Each row is a point on a landscape with many valleys, with its height.
A ball rolls from a point to the lowest of its 2 nearest points, and stops where none of them is lower. Distance is the straight distance between rows; heights are no part of it.
<978>: [149 118 113 132 136 124 129  87 131 149  97 136 148 151 122 118 123 126
 117  94 105 150 115 100]  h=4.12
<820>: [119 112 126 109 112 191 141 144 118 189 137 115 127 170 136 190 113 132
 108  90 113 133 124 135]  h=3.75
<150>: [164  93  77 149 159 186 133  75 159 177 145  86  96 125 140 142 139 111
 158 139 142 157 106 169]  h=3.53
<860>: [109 148 112 121 137  87 116 142 119  74 108 146 157 127 118 112 172 116
  58 150  90 167 106  61]  h=4.08
<344>: [131 122 139 126 121 203 127 146 115 184 156 106 131 144 159 173 169  98
  83 139 132 147 128 151]  h=4.09
<19>: [ 92 140 146 113 103  94 105 124 105 106 120 129 158  80 140 121  64 167
 146 107 125  79 194  74]  h=7.46
<433>: [162 107  85 133 157 110 129 117 141 128 136 122  89 102 139 118 167 132
 115 158 178  67 103 137]  h=6.09
<635>: [157 162 107 113 141 129 138 141 147  68 138 143 162  84  98  97  90  93
 130 171  83 156 127 104]  h=5.39
<503>: [ 80 142 174 143 133 105 141 130  89 128 102 153  90 138 136 136 150 147
 121 107 134 114 115  82]  h=1.96
<235>: [103 100  94 124 112 144  98 123 151 135 165 116 214 137 170 126 152 117
   4 175 143 142 115 148]  h=3.96
<1154>: [182 131  76 133 142 181 120 142 162  99 135 165 111  86  94 108 110 120
 148 163  80 140  96 175]  h=2.52
<488>: [120 143 137  82  62 133 119 133 116 147 114 119 101 115 166 140 111 146
 165 101 172  68 151 132]  h=6.57
<131>: [ 80 118 112 178 142  86 108 126 107  63 172 131 142 105 135 120 134 110
  96 165 129  98 169 103]  h=3.23
<869>: [135 137  66 128 143 109 120 130 171  57 144 143 146  93 123 101 122  89
 101 184 127 138 153  95]  h=5.19
<221>: [104 135 168  95 125 105 122 137 126 143 121 107 162 144 111 160 117 136
  81  97 126 145 137  70]  h=2.79
<658>: [117 129 142 110  88 157 112 135  98 153 135 107 125 120 154 184  97 101
 158 122 149  90 163 117]  h=6.47
<1140>: [153 110 162  94 133 141 192 165 167 163 102 121  95 176 126 151 101 130
 171  87 143 142  89 129]  h=2.47
<123>: [118 133 111 139 124 182 133 131  72 128 125 134  89  48 116  94  84 106
 178 145 123 117 140 101]  h=6.18
<145>: [122 128 135 141 160  89 115 132 128  88 167 121 122  82 125 108 138 135
 143 156 122 107 150 104]  h=3.72
<561>: [134 133 119 153 117 175 159 143  94 107 124 130 138 136 107 137 166  93
  93 160 181 135 113 138]  h=4.02
<105>: [125 125 133  89 100 120 128 144 118 132  89 108 129 129 167 149 182  71
 105 109 163 120 131  99]  h=5.56
<762>: [147 116 153  76 117 126 182 132 176 177 103 127 131 189 131 186  82 145
 109  75 117 135 126 119]  h=2.85
<761>: [112 137 129 156 153 145 162 107 115 157 119 123  50 156 122 115 145 120
 159 122 113 172  52 138]  h=3.78
<939>: [118  70 103 143 121 157 183 142 129 181  89 115  97 190 142 143 168 163
 132  86 142 150  82 158]  h=6.64
<788>: [107 122 109 105 110  84 110 112 172 139  90 131  62 104 133 101  85 197
 174  78 113  92  76 156]  h=1.62
<1060>: [173  98 104 127 119 136 116 100 118 174 105 116 138 185 100 122 144 159
 126 105  79 167 100 155]  h=3.77
<640>: [152 141  86 121 142  69 115 112 175  58 126 146 137 131 123 110 155 125
 130 152 121 135 127 121]  h=4.98
<1125>: [109 121  78 136 130 164 131 159  94  70 126 152  89  41 117  93 106 124
 139 153  86 109 119 100]  h=5.91
<480>: [130 101 135 122 105  96 103  79 147 139  96 106 166 126 166 124 128  88
 127 101 153  97 187 115]  h=4.90
<621>: [119  97 157 152 119 106 187 126 123 164  87 115 123 181 123 145 173 154
 150  83 176 126 106 149]  h=6.81
<1079>: [136 137 102 140 119  65 132 112 137  76  90 123 140 171 110 104 161 118
 115 142 107 175 113  84]  h=4.66
<985>: [114  90 171  91 125  97 139 173 138 110  67 157 129  75 152 138 124 135
 158  98 116  92 168  60]  h=7.65
<253>: [123 122 170 105 155 117 104 106 136 168 104 143 119 135 157 138 138 129
 139  86  83 139 148 102]  h=4.46
<470>: [162  79  75 161 131 174 122 117 149 168 150  95  96 142 122 115 123 153
 191 156 140 161  81 222]  h=3.20
<362>: [138 154 102 104 106 113  83  83 171 136 149 122 162 142 175 125 141 142
  60 147 139  80 159 177]  h=3.29
<472>: [143  93 152 116 151 154 159 158 118 127  65 164 158  90 139 101 108 143
 144  84 136  89 149  78]  h=7.75
<1021>: [ 97 138 150  89  80  84  97 143 117 109  89 120 172 113 161 124 168 109
  87 122 160  90 162 114]  h=5.31
<995>: [132 138 115 148 161 131 152 172 134  41 143 169 182  68  71 106  94  93
 111 195  79 172 164 119]  h=5.57
<649>: [119 153 166 102 124 134 112 166 129 106 140 148 176 153 134 141 113  76
 106 119  90 157 136 110]  h=4.77
<205>: [142 142 155 141 186 141 144 140 142 131 182 121 148 147 121 173 130 122
  82 176 108 169 137 135]  h=1.57
<771>: [139 138 100 134 144  66 123  97 199 104 141 130  98 159 134 136 130 117
 169 133 159 119 133 130]  h=5.15
<740>: [141 101 119  94  90 140 138 144 147 165 110 103  98 137 134 155 130 153
 143  78 174  59 132 159]  h=6.65
<733>: [101 164 144 149 113 132 149 145  82  71 150 130 176 122 112  71 101 116
 126 155 137 138 156 131]  h=5.93
<1042>: [107 150 140 175 180  97 124 102  99  99 157 144 129 129 118 107  89 151
 108 160 109 162 158  95]  h=1.80
<1007>: [147 137 134 106 143 112 119 112 184 171 184 106 137 139 159 134 150 146
  69 153 179  74 157 182]  h=2.95
<613>: [ 94 120 146 104 107 125 124 111 158 151 173  91 205 144 154 135 141 107
  11 168 122 185  92 117]  h=4.27
<647>: [137 153 140 123 128 142 157 132 121 138 126 129  80 155  84 123  91 155
 166 108  98 166  76 134]  h=3.19
<1058>: [127  93 115 177 134 125 128 127 122  74 130 149 119 137  88 133  99 132
 202 122  89 139 132 139]  h=4.25
<437>: [141 137  87 151 163 162  90 121 138 131 170 146  58 107 126 105 173 105
 161 187 104 137  82 191]  h=3.46
<1048>: [147 153 143  63 132 133 122 135 151 158 121 116  89 117 161 146 181  74
 107 133 133 121 114 114]  h=5.74
<430>: [ 93 147 167 133 132  78  90 106 113 117 137 142 155  74 141  81  99 189
 134 123  91  83 218 122]  h=7.37
<925>: [137 148 159  98 135 168 122 130 110 159 131 128 154 139 135 132 155 108
  89 129 102 173 114 117]  h=4.42
<627>: [121 138 198 110 133 142 131 163 121 130 115 162 124 132 152 144 102  80
 162 115 118 134 146 122]  h=5.08
<377>: [109 138  99 144 138 147 119 123 137 139 148 124  35 116 144 137 147 103
 165 152 119 151  68 149]  h=3.90
<1019>: [122 157 165 114 100 173 158 201  93  76 121 158 138  90 112 106  94  95
 144 154 149  95 161 111]  h=5.40
<391>: [ 97 138 186  83 129  92 108 122 114 129 120 121 142  95 172 146  91 123
 138 124 147  97 178  75]  h=7.53
<819>: [145 135 126 112 154 169 133 130 139 182 196  85 160 132 103 182 131 141
  73 164 114 189 131 123]  h=2.01
<872>: [101 124 110 159  93 139 137 153  66  70  85 139 104 119 111  97 132 126
 155 103 146 107 119  95]  h=4.40
<22>: [130 151  60 124 129 197 158 118 114 154 143  91  71 121  85 162 156 117
  85 188 153 158  73 170]  h=3.10
<355>: [134 103 135 127 102 161 169 137 137 176 120 131 124 219 102 174  67 167
 104  74 116 149 111 130]  h=3.28
<199>: [144 124  65 139 181 150  93 116 159  84 147 161  97  91 107 116 141  79
 170 188  79 150 112 151]  h=3.00
<1014>: [138  84  98 146 154 155 134 114 135 171 138  92  83 145 119 169 149 111
 148  95 141 142  91 115]  h=3.87
<2>: [ 88 166  90 130 109 159 115 186  79  63 140 156 114  91 100 117 117 108
 104 143  76 136 104 107]  h=5.50
<154>: [126 104  69 166 104 182 171 123 126 159 111 130  92 161 128 128 150 160
 117 132 162 134  70 184]  h=6.45
<569>: [175 130  88  98 143 148 143 122 169 142 140 115  86 111 132 121 178  86
 104 147 161 119  85 135]  h=5.92
<722>: [107 167 100 130 111 119  93 131 100  81 161 146  96 136 104 126 139 128
 124 151  59 154 104 122]  h=5.06
<898>: [100 152 134 146 149 122 145 143  96 110 111 150 137 108 125 119 149 111
 105 144 123 150  96  70]  h=3.27
<143>: [147 145 178  86 142  96  98 137 161 146 172 101 136 114 134 133 148 140
 100 130 139  93 148 163]  h=2.62
<395>: [102 124 169 144 132  81  80  75 116 158 136 100 186 131 156 141 155 156
  69  89 135 115 172 144]  h=7.22
<882>: [125 181 157 137  90 136 150 162  85  96 136 140 130 141 120 115  94  98
 154 131 159 110 139 148]  h=5.66
<98>: [150 101 129 121 128 184 179 146 155 174 106 130  96 171 122 139 126  97
 172 105 125 172  84 170]  h=2.87
<449>: [124 152 120 159 162 104 135 136 147  86 167 135 151 146  99 153 106 131
  96 182 135 183 138 103]  h=0.83
<240>: [140 100  91 133 127 153 154 138 152 142 126 119  97  93 123 122 104 154
 150 102 178  97 114 144]  h=6.74
<527>: [135 173 191  64 125 130 142 124 134 149 105 165 131 110 193 106 127  85
 160 125 109 128 153 116]  h=5.28
<642>: [ 70 126 149 180 151 108 108  99  72 101 154 144 137 111 153 119 125 140
 106 115 130 123 161  99]  h=2.35
<349>: [123 140 148 113  95  68 121 114 146 141  90 119  85 149 113 137  93 190
 167  72 112 100 119 131]  h=2.23
<308>: [144 124 119 164 135 203 143 139 117 149 108 163 108 149 120 130 113  97
 147 124 120 155  97 172]  h=3.34
<752>: [ 87 140 140 155 106 125 152 132  73  99 101 163 102 167 112 107  94 157
 135  97 126 135 107  93]  h=3.43
<879>: [109 114 169 166 134  96 127 113  85 132 112 111 162 137 105 137 140 171
 144  85 155 107 162 119]  h=7.06
<615>: [135 125 147  99 117 108  79 100 144 140 117 131 180 109 170 101 150 125
 114 103  93 118 157 117]  h=4.71
<620>: [145 113 122 168 168 111  97 132 137  85 181 123 122 127  96 141 137 125
 189 153 129 121 148 144]  h=3.99
<1108>: [126 143 131 133 147  53 111  75 158 105 128 110  86 106 149 104 147 115
 193 126 154 100 151 135]  h=5.29
<927>: [145 128 106 138 115 166 143 140 105 118 118 164 159 155 131 118 117 124
 105 146 136 126 120 147]  h=3.91
<492>: [129 131 128 105 135 131 125 135 151 162 161  71 181 146 116 181 114 109
  67 131 119 165 138  82]  h=2.36
<16>: [141 179 122 128 108 133 120 128 112 106 172 122 205 138 119  81 134 125
 101 177 156 135 141 146]  h=6.10
<858>: [156 141  94 142 100 188 158 119 102 135 128 119 123  96 116 104  83 120
 163 129 186 100 126 139]  h=6.84
<1091>: [102 123 156 123 137  67 106 108 160 152 160  95 202 165 131 138 171 138
  48 162 117 170 136 132]  h=4.55
<417>: [110 139 174 134 130  74  77  84 112 155 116 123 181 119 131 101 112 197
 118  88  92 120 179 136]  h=7.29
<1024>: [123 127 140 120 113 182 104 151  65 138 139 117 124  67 144 131 105 112
 144 128 135  92 155 105]  h=6.35
<608>: [126 104 131 119 116  86 116 119 146  92  93 110 214 108 157  92 139  90
  97 110 173 106 172  95]  h=5.07
<328>: [142  94  70 162 134 150 105 126 117  90 120 140 118 144  79 149 106 114
 148 148  85 178 113 128]  h=4.53
<605>: [154 100  51 154 131 145 135 130 141 121 143 126  95 153 106 128 164 155
 109 159 180 106  91 173]  h=6.27
<1032>: [126 124 174 146 131  77 115 125 131 136 127 147  94  98 131  85 118 189
 198 102 144  74 139 164]  h=1.61
<836>: [124 121 205  71 115  87 118 153 124 161  65 131 133 104 150 162 114 132
 171 102 143 105 174  85]  h=7.59
<694>: [132 111  77 142 118 130  92  97 150 142 151 131 177 171 163 128 171 123
  65 163 133 129 152 160]  h=3.62
<1011>: [185 111  82 154 133 190 130 122 178 129 148 146 126 133 115 119 108 129
 170 162 126 151 111 210]  h=2.90
<547>: [152 130  72 131 123 153  78 126 117 120 148 119 125 133 104 154 155 124
 118 149  81 159 100 140]  h=4.76
<325>: [148 156 165 133 136 113 109 125 136 150 175 129 120 111 131 108 128 191
 146 121 132  87 132 160]  h=2.22
<1016>: [ 95 129 143 139  99 136 138 169  73  77  82 144 138  93 138 119 116  96
 124 120 158  92 165  82]  h=4.99
<729>: [156  80 137 132 133 141 147 124 146 168  95 149 110 198 120 117 113 147
 167  87  88 166  67 181]  h=3.35
<38>: [131 129 134 133 123  80 123 129 178 116  89 165  94 101 113  81  95 215
 172  86 111  64 126 174]  h=0.76
<5>: [137 142 145  96 103  92 139 164 114 145 110 124  78 125  87 128  76 181
 179  93  98 135  88  92]  h=2.72
<751>: [123 102 168 182 161  96 177 110 116 147 104 132 117 153 117 127 129 175
 172  80 166 114 133 112]  h=6.94
<428>: [124 100 158 172 133  98  76 108  79 147 156  97 189 128 105 143 174 159
 121 106 126 125 169 133]  h=7.15
<888>: [142 159 169 114 151  90 129  91 152 137 122 153 111 110 172  78 131 105
 188 122 123 123 146 138]  h=5.43
<587>: [118 134 183  87  98  99 178 123 135 175 103  86 164 184 132 181 112 146
  97  86 152 125 152 100]  h=3.22
<299>: [134 134  92 142 131 156 167 135 113 126 154  96 103 144 100 167 183  64
 110 174 159 152  85 159]  h=3.60

Where does a ball stop that starts at each point below?
<613> | <38>
<621> | <1140>
<488> | <449>
<836> | <1140>
<1021> | <1140>
<858> | <449>

Call two points neighbours if one is among the 2 nearest of the other. Go from one point of each pair to the other, from neighbour to neighbour, staying as low as possible. Name the highest point that can't be avoided.
<1140> and <22> | <561>
<503> and <22> | <888>
<762> and <449> | <587>
